Each row is a point on a landscape with many valleys, with its height.
A ball rolls from a point to whichever of its 3 nearest points has the largest drop for the distance, and stops where none of them is lower. Distance is the straight distance between rows; heights are no part of it.
bupit (h 43.5): [164 136  82 101 140 133 174  78 127 141  86 122 127 114 126  93 132 137
  85 191 149 101  95 156 134 146 176 139 107 101  84 133 195 153  12 105
  84 101 112 100 135 131 182 115  38  78 102  71  78 141  99 115  89]
Ran (h 39.2): [125 149 126 156 114  92 135 114 123 137  94 128 114 137 120 126 122 127
 112 144 124 111 101 154 135 144 145 145 132 114 107 130 139 139  85 125
 119 104 123 131 131 134 150 102 112  92 118  94 103  94 101 128 115]
Las (h 17.3): [125 177  93 134 130  96 164  38  63 158  71 162 106 123 110  63  98 132
 110 159 127  75 138 172 119 147 161 164  84  94  77 121 171 109  36 132
 109  95 125 113 123 131 164 108  38  97 107  79  70 127  78  76 119]
vibek (h 40.9): [145 130 123 127 138 103 136 102 119 156  93 113 119 135 128 112 121 141
  82 157 124 104  86 167 135 142 157 143 111 113  99 137 163 144  64 118
 114  94 124 124 129 142 153 102  98  92 124  83 103 106 106 122 102]
kubuk (h 32.4): [167  71 157  86 153 129 110 212 193  98 183 131 164 121 137 172 154 108
 145 105  78 177 155  72 135 139  78 100 131 148 179 149  95 119 219 140
 157 160 146 146  95 115  73 129 228 162 158 164 203 165 192 159 143]
nemaf (h 30.2): [ 73  99 135 137 101 143  88 173 131 166 145 160  93 113 131 149 101 144
 157  64 106 143 159  77  83 138  62 104 142 167 187 111  95  99 215 146
 149 141 146 144 116  94 101 148 236 185 145 216 173 128 193 153 167]
tusol (h 77.3): [113 132 139 136 120 142 106 121 117 116 153 133 120 149 137 132 127 118
 145 107 136 140 133 132 133 127 122 149 127 157 122 146  93 114 165 135
 130 145 121 128 138 148 117 131 143 134 126 145 137 120 125 122 144]
zal (h 51.5): [ 57 113 144 140  84 122  91 132 104 177 131 174  78 126 131 133  82 136
 153  60 107 149 181  92  83 136  72 127 144 193 185 108  83  74 230 164
 130 146 144 141 110 102  94 152 232 175 137 223 165 106 186 127 197]
Nek (h 61.3): [180 146  77  96 134 137 179  93 144 126  93 114 140 109 125  98 138 131
  90 189 153  95  82 157 136 142 177 139 111  92  83 135 197 173   4  96
  83 102  96 100 142 135 182 113  34  86  99  64  84 140  95 126  72]
gito (h 19.2): [119 121 135 132 121 157 120 122 138 129 165 130 118 132 139 146 123 114
 167 102 139 138 137 102 131 114 106 122 136 135 149 122  97 102 171 128
 147 144 128 125 130 136 112 139 160 147 134 173 163 133 134 128 151]
Sume (h 16.9): [160  92 132  95 160 137 117 194 168  98 171 117 171 131 116 176 161 108
 154 115  92 158 150  82 125 127  95  82 146 154 161 128 108 124 171 133
 160 153 165 144 101 115  89 140 193 165 156 163 176 155 184 160 137]
gora (h 42.1): [103 161 113 169 119 102 137 106 117 140  92 146  91 135 116 126 123 126
 126 137 123 114 110 151 133 154 140 138 139 120 102 123 133 137  90 127
 122 100 124 129 123 128 149 116 125  90 109 102  94  91 102 123 139]
pulik (h 21.1): [101 187 104 140 131  95 148  54  43 153  71 171  82 127 110  69  98 137
 116 136 114  84 151 173 117 156 152 173  86  96  80 112 151 120  48 132
 115  84 125 116 133 138 158 109  52 100 100 102  70 117  79  78 124]
tevar (h 39.7): [ 86 155 114 180 127 109 139  86  87 158  88 166  66 120 112 119 113 127
 128 123 127 125 121 153 118 165 143 141 122 115 100 110 131 126  85 125
 123  85 121 120 122 115 147 116 122  89  83 123  83  96  90 113 157]
Kek (h 56.8): [147 137 155 122 123 117 122 135 127 100 128  97 151 142 126 125 138 130
 131 146 137 128 133 130 154 110 141 141 129 134 117 127 121 137 150 126
 125 149 117 127 146 129 132 123 114 127 132 109 106 134 124 111 111]
Moros (h 18.9): [119 126 128 137 118 159 117 130 143 127 158 129 120 130 144 145 125 115
 167 102 140 137 145  98 126 109 100 115 141 134 156 116  96 104 177 132
 148 136 137 124 121 134 107 142 170 156 139 184 163 135 138 131 155]
koga (h 54.9): [194 134 116  77 139 137 162 127 161  89 108  98 163 131 120 106 159 126
  91 182 140  99  96 159 152 128 171 131 102 117  91 157 189 201  38  90
  98 115  76 118 142 145 167 110  25  98 115  46  98 162  96 128  58]
Ketiv (h 11.9): [157 102 124  99 154 141 129 183 160 112 176  92 177 128 110 183 155 117
 154 120 114 151 125  82 143 117 106  93 165 121 150 115 110 116 152 122
 155 156 152 148 130 109 104 135 160 154 147 154 171 157 168 160 114]
Vol (h 13.6): [ 84 143 137 162  90 133 122 133 126 127 137 170 103 128 137 125 103 120
 139  81 142 130 168 108 105 109  99 131 146 153 170 125 106  96 197 162
 132 144 137 118 114 130 111 149 181 170 120 188 153 111 137 124 175]
gat (h 31.5): [103 157 112 166 124 103 140  91  94 155  85 151  72 119 115 122 116 124
 119 138 122 117 114 153 127 166 147 141 122 102 103 115 135 131  77 123
 123  89 121 122 130 125 148 108 123  88  92 111  86  95  93 116 140]
fus (h 43.1): [151 124 106 108 145 116 139  99 120 151  92 115 130 133 130  99 130 145
  74 167 132 106  85 166 133 142 163 142 111 115  91 141 176 151  47 115
 102 100 125 118 133 141 162 117  70  83 123  73  91 119 111 120  91]
Tuzis (h 30.4): [ 68 140 135 176 107 126 114 126 109 133 134 174 105 142 131 119 106 121
 117  80 139 141 130 145 101 120 114 152 137 154 135 150 103 107 161 156
 128 125 139 133 113 146 108 135 160 139 121 150 145  90 115 135 163]
venas (h 37.1): [118 157 118 158 126  99 135 102 106 153  89 133  96 129 119 125 120 130
 115 145 120 111 102 152 134 159 151 144 126 109 104 124 140 138  82 124
 120  92 123 126 128 130 151 103 118  86 106  98  98  94  97 118 127]
vura (h 37.5): [160 108 134  98 150 150 123 161 137 126 170  75 170 116 134 166 144 145
 152 138 133 148 119 109 140 116 135 112 146 107 134 116 108 125 150 112
 143 160 133 149 149 113 122 120 136 144 145 138 157 155 151 151 100]
nibe (h 12.1): [124  98 127 124 136 150 101 189 155 119 161 142 140 119 134 166 141 125
 164  99  97 140 156  85  94 129  83  84 138 149 169 121 107 127 186 133
 170 141 163 145  99 116  92 140 205 185 164 188 182 142 182 155 146]
Lanem (h 41.9): [146 138 103 117 145 113 145  83 107 163  88 123 114 132 135  98 127 145
  76 175 129 106  99 164 131 148 159 145 102 110  88 131 172 141  46 114
 108  92 131 118 128 137 160 116  76  86 115  80  92 118 107 104 106]
Resur (h 13.1): [124 169  95 135 139 106 153  50  65 160  73 156  99 121 118  77 112 141
 100 166 122  89 138 165 124 156 161 161  87 102  80 116 162 121  46 123
 116  89 133 114 129 132 156 109  54  97  97  88  74 127  89  77 118]
gafi (h 22.0): [170  76 144  86 158 134 112 208 184  92 181 115 171 120 124 174 161 107
 150 116  84 172 147  74 129 133  84  88 138 153 164 145 100 127 195 141
 155 162 158 145  94 117  78 134 215 165 152 164 187 160 186 159 145]
viref (h 49.9): [114 154 124 162 110  96 134 119 127 121 100 141 118 146 116 125 130 122
 127 134 126 117 113 153 137 140 138 145 142 131 104 127 129 139 106 131
 122 114 124 133 124 127 145 121 125  95 125 101 100  92 110 128 129]
miv (h 15.9): [135 162 102 130 143 107 150  56  74 162  78 148 102 126 121  84 117 141
  94 172 125  96 128 167 131 155 163 157  90 102  82 117 164 123  43 124
 116  87 132 110 130 130 157 108  66  92 105  86  79 123 101  80 116]
Puf (h 72.7): [108 145 136 144 118 125 110 128 120 108 131 141 125 153 123 125 132 120
 135 118 128 131 129 147 132 131 128 148 132 158 104 138 109 130 142 141
 121 139 127 130 133 136 126 132 130 121 127 123 112 106 128 124 137]
zin (h 49.4): [184 101 142  82 153 136 141 126 152  98 131  79 162 129 135 111 142 125
 106 156 144 123  92 140 165 130 159 125  94 113 122 167 158 169  91  87
 104 126  77 118 154 148 149 115  41 103 122  54 117 170  98 129  75]
kekot (h 23.6): [114 163 112 147 137 100 136  86  82 167  86 141  81 120 118 110 114 135
 104 151 124 106 115 159 129 167 157 153 107 105 100 122 140 135  70 123
 122  82 128 124 134 133 155 103 108  93  95  99  90  99  95 105 128]
navud (h 44.0): [169 101 158 113 133 121 139 127 153 100 128  77 170 125 139 120 132 130
 122 155 147 127 110 126 169 103 152 117 112  98 129 135 142 143 123 106
 120 139  99 116 148 141 137 129  76 116 131  86 112 156 109 121 104]
nidum (h 21.2): [171  92 131  91 158 134 138 203 159 105 180  88 193 122 113 184 155 134
 140 131 112 149 118  82 147 117 114 101 164 103 148 124 108 124 148 123
 142 155 145 148 136 112 113 128 140 154 140 142 176 160 167 165 101]
Saz (h 67.2): [ 84 151 121 164 112 115 119 122 119 124 114 166 103 149 125 120 134 120
 129 119 127 129 118 154 122 134 129 148 142 147 101 134 116 133 126 141
 121 118 132 135 118 126 129 137 132 102 122 120 102  93 120 126 145]
Boga (h 52.1): [178  94 154  91 143 140 143 133 166 101 141  64 173 115 155 128 142 117
 132 159 149 134 106 126 183 108 162  97 114  86 137 134 139 152 113  94
 117 144  97 121 155 139 132 137  53 111 134  74 125 171 111 138  91]
duto (h 57.3): [ 65 152 115 182 119 124 119 110 104 142 106 183  90 140 128 112 131 132
 117 110 131 142 126 160 106 131 130 147 139 143 103 129 123 127 116 144
 129 106 143 138 103 120 122 146 145 102 112 130  97  89 115 128 162]
vora (h 48.5): [ 58 137 140 146  79 116 101 130 100 161 124 185  87 133 126 122  92 126
 142  66 120 148 188 102  85 129  81 134 145 194 180 116  95  81 223 176
 119 151 140 137 114 105  99 158 208 168 136 210 147  98 173 127 196]
tolis (h 16.4): [ 88 121 135 133  98 150  96 155 129 148 138 158  93 112 144 140 111 140
 151  83 123 139 177  95  85 123  80 114 140 162 180 108 104 106 214 151
 138 148 141 133 120 106 106 154 213 185 142 214 163 123 179 133 171]
mil (h 44.6): [ 62 106 139 135  88 132  89 141 113 183 133 164  73 121 127 142  89 141
 157  62 109 147 167  81  87 138  67 120 142 189 191 106  83  77 228 159
 130 145 138 142 110  95  94 150 238 175 139 228 171 117 193 135 190]
Nis (h 22.8): [111 187  88 146 114  90 153  34  48 149  60 179  90 124  99  52  88 127
 126 143 130  68 138 191 104 138 152 172  92  88  71 127 170 115  35 141
 113  96 118 108 120 139 165  99  31  94 113  83  72 118  55  80 115]
vadod (h 26.2): [129 122 134 121 129 157 119 123 132 127 163 107 130 138 134 149 131 119
 164 115 138 142 128 107 139 118 112 128 137 136 141 125  93 106 166 121
 143 146 123 135 140 132 115 130 151 139 134 155 155 145 134 130 132]
sos (h 31.4): [131  85 140 118 138 133 100 209 165 113 172 151 151 124 132 169 139 123
 157  94  76 157 158  72 110 144  75  96 131 150 180 141 101 126 208 133
 171 144 150 146  95 114  82 131 226 184 158 176 197 149 191 161 144]
vup (h 42.0): [162 111 153 119 127 103 133 126 145 104 116  90 165 139 124 112 122 128
 107 146 142 118 102 137 157 110 147 132 115 113 121 142 148 138 111 113
 118 125  97 121 143 147 146 115  82 114 131  79 114 136 101 121 104]
Rom (h 42.2): [ 50 159 124 185 109 122 107 123  92 157 119 184  86 132 124 117 114 133
 105  82 138 147 132 154  94 119 121 153 143 146 136 144 116 113 149 158
 132 109 146 134 103 124 111 134 168 126 115 146 127  78 116 134 166]
vun (h 9.6): [134 107 123 115 144 154 116 168 158 119 165 128 149 128 130 166 149 111
 166 111 110 140 148  86 116 118  92  80 146 145 159 110 113 117 166 126
 168 144 163 142 108 117  96 148 184 166 160 178 168 144 169 149 142]
Gub (h 19.5): [173  83 135  75 166 131 128 207 182  86 177 104 178 126 107 184 167 107
 144 122  94 164 149  76 140 120  95  91 155 144 159 141 110 133 177 139
 146 163 158 138 113 113  93 139 190 160 144 160 173 161 183 164 134]
Zel (h 19.4): [ 88 105 134 135 113 153  92 177 139 149 151 157 106 108 136 155 119 147
 158  82 108 136 163  84  80 135  74  98 138 157 179 112 104 115 204 140
 151 141 150 141 116 100 101 142 226 187 152 208 172 132 187 154 156]
Bop (h 14.7): [154 102 122  99 158 145 122 182 167 106 173 106 170 129 112 178 157 108
 159 115 105 153 137  81 132 116  99  83 156 140 156 118 113 119 158 133
 157 153 165 146 116 109  99 143 175 158 151 162 174 151 174 161 129]
segot (h 47.9): [ 72 151 111 187 123 115 136  95 100 149  89 176  71 127 117 115 122 128
 131 118 130 131 123 150 115 147 131 138 134 125 101 110 125 126  99 133
 129  93 133 123 110 110 134 133 133  87  93 124  81  92 101 117 166]
Kapef (h 5.3): [187 139  97  88 133 139 172 119 161 110 100 106 153 122 121 100 153 130
  88 180 144  96  86 159 139 137 174 138 113 104  83 146 194 189  15  96
  90 104  90 115 139 140 178 113  27  87 112  54  92 148  96 128  63]
Pumon (h 40.4): [136 146 120 143 127  97 137 104 113 155  92 118 111 134 120 118 124 135
  94 155 122 107  96 157 136 152 154 144 120 107 103 135 151 140  73 124
 121  95 129 126 130 140 154 101 107  92 120  86 103  95 100 119 109]
bazem (h 53.2): [103 157 121 166 113 107 126 119 120 126 103 154 102 145 124 123 128 119
 130 131 125 124 113 151 133 143 135 144 145 133  98 126 129 140 110 134
 120 112 126 136 120 121 144 128 127  95 118 108  95  88 113 127 143]
Konam (h 61.6): [156 119 148 104 139 147 119 142 128 114 149  77 161 116 139 143 147 145
 147 156 141 143 134 124 147 109 140 123 130 115 127 117 117 138 153 114
 131 161 123 133 154 124 123 125 120 138 144 119 127 155 136 127 105]
vusa (h 21.9): [ 82 135 138 163 107 135 118 127 116 128 143 162 109 140 131 122 105 118
 128  84 138 138 138 137 110 119 112 148 133 153 141 150  98 104 173 151
 134 128 132 124 118 147 108 136 158 143 121 160 152  97 119 130 164]
pebu (h 40.5): [138 142 141 145 112  90 133 122 132 120 105 115 135 141 117 123 121 124
 105 144 128 109  98 149 142 132 141 145 135 120 107 135 144 139 104 125
 122 111 117 126 135 140 151 104 111  99 126  86 105 104 101 126 110]
zese (h 8.6): [ 96 128 138 145 101 152 114 141 141 126 144 158  99 118 145 134 116 129
 155  93 135 129 175  96 108 108  88 113 142 145 172 110 105 104 200 150
 140 142 143 125 115 124 112 154 189 174 140 201 155 127 156 126 168]
sumu (h 10.4): [ 92 136 138 153  99 143 124 129 140 123 147 158 107 127 144 129 111 119
 148  89 136 131 170 102 111 106  96 132 140 141 167 118 104  98 189 150
 137 139 134 124 120 135 112 151 179 169 129 192 156 121 141 123 173]
bap (h 23.7): [180  67 154  66 160 138 115 216 198  84 185 101 172 119 128 175 167 111
 143 117  83 187 143  76 142 125  89  97 142 147 167 147  99 128 206 144
 142 168 151 145 109 112  78 131 210 157 154 161 185 174 186 164 142]
ser (h 22.4): [149 152  86 117 136 114 177  43  89 154  78 141 117 120 112  75 115 136
  94 181 143  93 117 157 128 145 170 151  89  99  79 122 179 120  25 118
  99 100 126 103 133 129 164 112  42  88  98  73  72 136  88  89 113]
nibin (h 52.3): [154 129 154 116 131 128 121 129 132 103 137  84 157 128 139 128 142 135
 137 153 143 131 132 131 152 104 145 130 125 123 122 119 125 143 151 119
 129 154 116 125 151 130 131 125 111 132 137 110 114 143 125 112 109]
rugid (h 48.4): [182 107 134  81 154 135 139 126 151  98 123  90 157 134 130 102 145 129
  92 159 139 119  85 151 158 132 159 131  95 122 108 171 171 182  70  95
  99 122  73 114 151 150 150 115  38 103 123  52 107 162  98 132  72]
zug (h 43.0): [ 58 157 135 187 103 119 110 129 100 146 126 183  95 135 122 116 102 126
 111  75 136 143 133 142  89 119 114 148 143 146 147 152 109 104 162 166
 132 118 140 131 107 131 107 131 173 141 120 153 141  82 117 142 168]
fad (h 61.9): [212 143 107  76 139 135 182 122 169  93 107  91 175 122 110 103 167 115
  90 196 144  91  92 166 155 125 180 134 103 102  77 151 197 201  20  86
 108 102  75 115 131 152 172 101  16  94 109  37 106 163  82 128  46]
vone (h 20.1): [120 166 109 135 143 104 140  74  76 169  83 140  92 123 123 103 117 141
  92 160 117 103 124 163 131 161 160 154  96  99  98 119 146 136  60 123
 122  83 127 116 135 136 154 107  93  99 101  98  88 109  98  93 119]
Ropor (h 41.3): [150 130 150 135 119  97 136 125 143 103 113 106 153 143 117 119 127 130
 111 148 136 112 105 142 152 113 140 141 131 117 119 138 143 138 114 123
 125 127 108 125 137 141 147 112  96 108 127  85 112 118 105 117 109]
Bugof (h 16.8): [145 119 129 113 137 157 119 140 139 131 166  93 145 127 133 163 137 121
 168 117 137 146 124  97 139 114 110 113 152 125 142 113 102 109 160 118
 148 150 134 145 140 114 116 127 153 140 145 157 164 148 146 144 119]
sul (h 30.1): [156 136  89 109 144 122 167  68 112 149  84 129 122 121 126  85 126 144
  81 185 141 102 104 154 133 144 169 142 103 105  85 125 183 138  22 114
  91 100 126 106 130 126 170 121  51  81 108  74  73 134 103 103 103]
Tolak (h 17.7): [162  98 123  98 155 140 133 186 151 114 176  85 183 121 122 175 150 136
 145 129 116 150 116  86 146 113 115 101 161 108 145 118 109 125 145 118
 148 157 143 150 138 106 112 121 145 150 143 143 176 160 165 163  96]
Lugef (h 46.3): [163 107 158 111 138 134 130 132 145 101 137  73 172 121 143 125 141 136
 134 163 149 132 129 128 163  93 153 114 122 106 131 119 132 144 139 108
 127 151 115 120 147 130 129 135  95 127 140 101 113 155 126 116 103]
Zufad (h 13.5): [ 97 134 140 158 103 140 119 125 130 122 150 154 111 131 138 131 107 115
 142  84 141 133 150 117 117 111 103 141 138 144 155 135  99  96 182 147
 135 131 128 121 117 142 108 142 163 156 121 174 159 114 124 127 173]
zigif (h 20.3): [ 73 144 137 155  86 127 116 136 122 130 127 179  99 125 133 124  99 125
 141  80 131 133 183 102  94 116  89 131 151 163 172 119 108  95 214 167
 127 149 137 129 121 113 111 153 187 171 127 197 148 110 154 124 183]
Tumo (h 37.6): [ 60 146 130 179 111 123 108 126  99 142 130 181  94 142 131 115 114 125
 109  83 138 143 128 150  95 122 119 152 140 148 132 152 110 117 148 153
 129 116 141 135 104 137 110 139 164 131 120 142 133  84 118 136 163]
niro (h 11.0): [ 96 118 136 137 111 163 103 157 139 134 144 155 105 110 149 143 121 136
 158  89 125 131 172  93  93 121  84 105 138 152 174 102 107 112 207 145
 147 141 150 128 118 114 105 155 205 182 150 208 160 129 167 136 165]
pon (h 14.5): [148 111 121 106 143 148 124 164 153 120 170  99 164 130 120 175 144 115
 165 120 122 146 125  87 137 116 107  93 161 126 151 110 108 112 150 119
 156 152 151 150 130 108 110 134 154 146 147 161 169 157 160 158 120]
viza (h 43.6): [161 114 113  94 143 123 140 116 136 126 101 110 144 138 128  98 140 141
  76 165 138 109  80 164 133 136 159 134 107 124  93 151 181 172  46 106
  96 109 103 118 140 142 161 120  52  93 125  63  97 133 108 130  77]
som (h 41.4): [153 119 131 121 132 101 136 116 134 135  99 105 144 145 122 111 124 138
  81 150 128 111  79 159 142 130 150 143 110 118 106 146 160 147  76 119
 111 105 113 124 135 149 151 106  79  98 126  70 108 114 102 126  94]
Menos (h 50.4): [190  99 150  84 151 148 145 125 160 104 142  70 161 114 145 121 145 115
 119 161 147 130  96 129 178 124 166 108 103  94 132 156 146 165 100  87
 110 134  77 116 159 141 140 121  44 106 124  55 125 183 101 135  76]
sagep (h 55.9): [ 75 144 129 165 120 123 112 125 107 125 127 170 104 153 129 119 128 121
 123 105 130 142 128 158 112 128 124 152 135 159 111 141 109 126 138 145
 123 125 137 135 113 138 120 144 141 117 127 128 115  87 118 132 151]
poz (h 41.0): [136 143 117 133 141 100 139  93 105 163  87 121 109 128 127 112 125 142
  80 165 123 107  97 167 137 152 162 147 111 109  99 131 159 143  59 117
 115  90 129 122 133 139 155 102  97  91 117  83 100 106 105 113 105]
guma (h 27.6): [100 170 113 150 139 105 139  74  55 163  77 156  72 120 113 100 107 135
 110 133 121 102 134 160 123 171 151 158  92 104  93 113 135 126  61 127
 120  83 126 114 137 132 151 108  92  98  83 114  77 108  90  94 137]
fitu (h 36.7): [ 76 137 137 163 115 128 110 128 110 129 141 165 108 150 130 120 117 121
 124  88 131 141 130 147 111 123 121 157 133 157 123 150 104 114 151 150
 130 131 129 130 116 147 108 136 152 132 124 142 139  96 117 131 156]
tasot (h 7.2): [108 125 129 139 114 158 115 143 146 125 152 144 115 119 146 147 128 125
 162 101 128 131 164  94 110 109  93 103 143 138 165 104 106 110 184 136
 155 138 153 123 113 125 104 154 192 175 148 196 164 132 155 135 161]
Sivo (h 66.0): [131 141 146 129 126 127 114 131 120 103 134 113 136 148 125 124 134 125
 139 131 128 133 131 135 146 123 133 147 132 154 111 131 111 135 155 127
 123 153 116 128 144 134 127 128 121 123 131 124 116 129 125 113 125]
vekof (h 66.4): [162 104 148 103 147 149 124 154 134 115 153  71 173 110 145 147 149 152
 141 159 142 142 127 123 143 103 152 106 128 105 129 113 120 139 146 114
 131 161 128 136 151 121 120 124 117 140 147 116 135 158 140 134  98]
rak (h 47.1): [177 110 132  85 148 128 141 127 148 101 119  95 157 135 125 102 145 135
  86 159 134 113  83 161 148 134 160 134  98 127 104 169 172 182  61  99
  98 116  83 119 148 148 156 117  40 101 122  51 103 155 102 130  78]
Lugol (h 56.0): [176  90 150  91 145 146 143 146 162 102 146  63 179 111 158 141 149 128
 134 163 145 137 115 122 170 101 163  84 121  88 132 115 136 152 119  95
 124 153 118 121 150 129 123 144  70 123 149  89 127 169 125 142  95]
fopak (h 25.8): [ 67 156 135 175  83 112 124 131 119 130 127 186  99 130 120 117  91 117
 128  74 138 137 164 112  93 114  97 142 153 158 170 135 110  91 191 175
 124 141 137 131 115 125 108 140 180 162 120 180 147  90 133 129 181]
nekoz (h 64.7): [171  89 147  97 152 145 134 161 151 107 157  63 186 103 155 152 154 143
 139 165 135 143 121 127 151 103 158  84 129  88 125 113 127 155 130 103
 131 166 129 130 150 129 122 143  85 140 157 105 138 161 141 147  88]
fipel (h 11.8): [141 118 121 116 138 154 121 151 153 123 167 104 147 130 130 167 146 111
 172 116 125 145 135  89 131 112 103  94 152 129 152 110 104 109 155 125
 159 147 151 146 125 117 105 141 162 149 150 165 168 149 156 148 130]
Bafo (h 55.8): [170  89 143  96 159 149 128 170 138 117 164  71 187 101 146 161 152 156
 135 156 129 148 120 123 140 112 148  96 138  97 128 110 117 145 137 107
 137 165 136 142 148 120 119 126 113 146 156 123 152 160 148 149  90]
Ketem (h 8.1): [123 116 123 129 126 162 114 148 154 119 159 126 125 129 139 155 135 116
 170 105 124 137 152  95 121 107  95  93 143 135 159 103 104 109 175 129
 159 141 154 135 112 124 104 149 179 163 152 186 165 137 157 144 151]
lik (h 70.2): [152 123 142 112 138 149 108 135 122 121 153  87 149 121 136 145 139 137
 154 137 141 147 133 119 144 117 129 130 134 128 128 122 105 128 164 124
 136 161 126 137 153 119 124 124 137 133 142 136 135 151 139 128 113]
talo (h 27.0): [163 101 131 103 152 146 128 176 143 122 175  79 182 113 128 174 141 146
 148 136 128 149 116 102 139 116 129 107 154 100 139 119 109 128 147 113
 143 161 138 150 145 109 113 120 136 152 147 137 168 161 155 161  92]
Fisi (h 35.8): [ 90 162 112 165 131 107 141  76  70 163  83 161  68 118 109 116 108 128
 124 126 122 110 126 153 118 174 149 147 108 109 100 113 132 125  76 125
 124  82 123 115 134 127 148 110 110  92  81 119  82  96  86 100 151]
kini (h 42.8): [158 114 157 123 125 113 133 129 142  99 125  87 166 131 129 119 130 133
 120 156 147 124 119 129 163 101 147 130 121 113 123 130 140 141 130 113
 122 141 106 120 149 137 137 126  93 124 132  91 105 141 112 115 107]
zed (h 56.7): [121 150 135 151 112 100 126 130 132 107 114 129 132 150 120 125 132 119
 127 138 127 118 123 144 139 128 133 145 137 139 101 132 128 138 128 132
 123 129 122 132 129 132 137 121 116 108 126 105 100 107 113 125 126]
zalo (h 9.9): [133 118 119 120 129 161 118 138 149 130 165 111 134 134 137 159 136 111
 172 110 131 139 138  93 133 113  99 106 147 129 153 113 101 106 162 125
 154 146 140 140 123 122 107 141 162 152 149 171 165 139 149 143 136]
zivi (h 21.5): [145 166  85 125 130 106 174  28  76 152  71 148 115 121 103  67  98 130
 108 166 139  86 125 169 121 141 167 159  86  94  77 127 178 109  25 126
  99 102 118  97 131 137 169 102  30  86  97  71  67 132  71  84 116]
memiv (h 69.7): [ 93 144 130 154 116 125 112 126 116 114 129 158 114 156 126 120 131 117
 128 110 133 133 125 151 122 132 129 150 135 162 105 144 109 130 139 140
 123 132 126 133 122 135 127 140 136 113 125 124 112  94 122 125 147]
ral (h 12.4): [ 84 132 139 148  96 142 107 143 130 136 139 164  98 117 137 129 107 130
 145  87 134 132 185  95  95 118  84 122 147 158 176 109 107  97 212 162
 129 145 141 125 124 118 111 155 198 180 135 205 150 120 159 123 178]
pata (h 8.3): [116 113 121 127 132 158 109 162 155 124 157 137 127 122 141 157 142 120
 168  99 118 133 160  87 105 115  92  88 144 141 162 105 113 115 177 134
 169 140 162 136 106 122  98 153 192 171 162 192 171 141 166 141 149]
venon (h 24.5): [ 75 132 137 142  89 134 102 141 115 149 133 171  88 116 137 131 101 140
 146  78 128 140 187 101  88 125  79 128 142 176 182 114 101  93 221 166
 123 152 143 134 122 106 109 157 207 176 130 212 154 115 174 125 182]
tal (h 16.7): [109 128 136 143 110 147 121 119 134 124 159 142 114 134 141 136 117 114
 154  93 140 137 141 109 126 113 106 135 134 143 147 127  96  97 176 137
 138 136 125 121 123 143 111 143 161 148 131 169 161 123 132 125 159]
dod (h 42.3): [158 115 118 106 142 114 135 110 134 134 101 112 143 139 128 100 133 143
  79 160 132 110  82 165 132 137 158 142 107 121  98 152 173 162  52 114
 102 105 112 122 139 141 158 118  62  91 124  68 100 126 108 125  83]
gima (h 42.4): [170  98 151 108 135 115 137 120 150 102 125  89 165 136 126 114 125 126
 105 145 139 121  90 138 160 114 152 133 105 110 124 153 152 151 100 102
 112 124  89 115 149 151 144 117  62 107 127  70 115 148  97 124  92]

For each start below, name the point where the ball stops.
pon | tasot
Sivo | gat
Fisi | Resur
Saz | gat
poz | gat
vekof | Ketiv
vibek | gat
kubuk | Ketiv
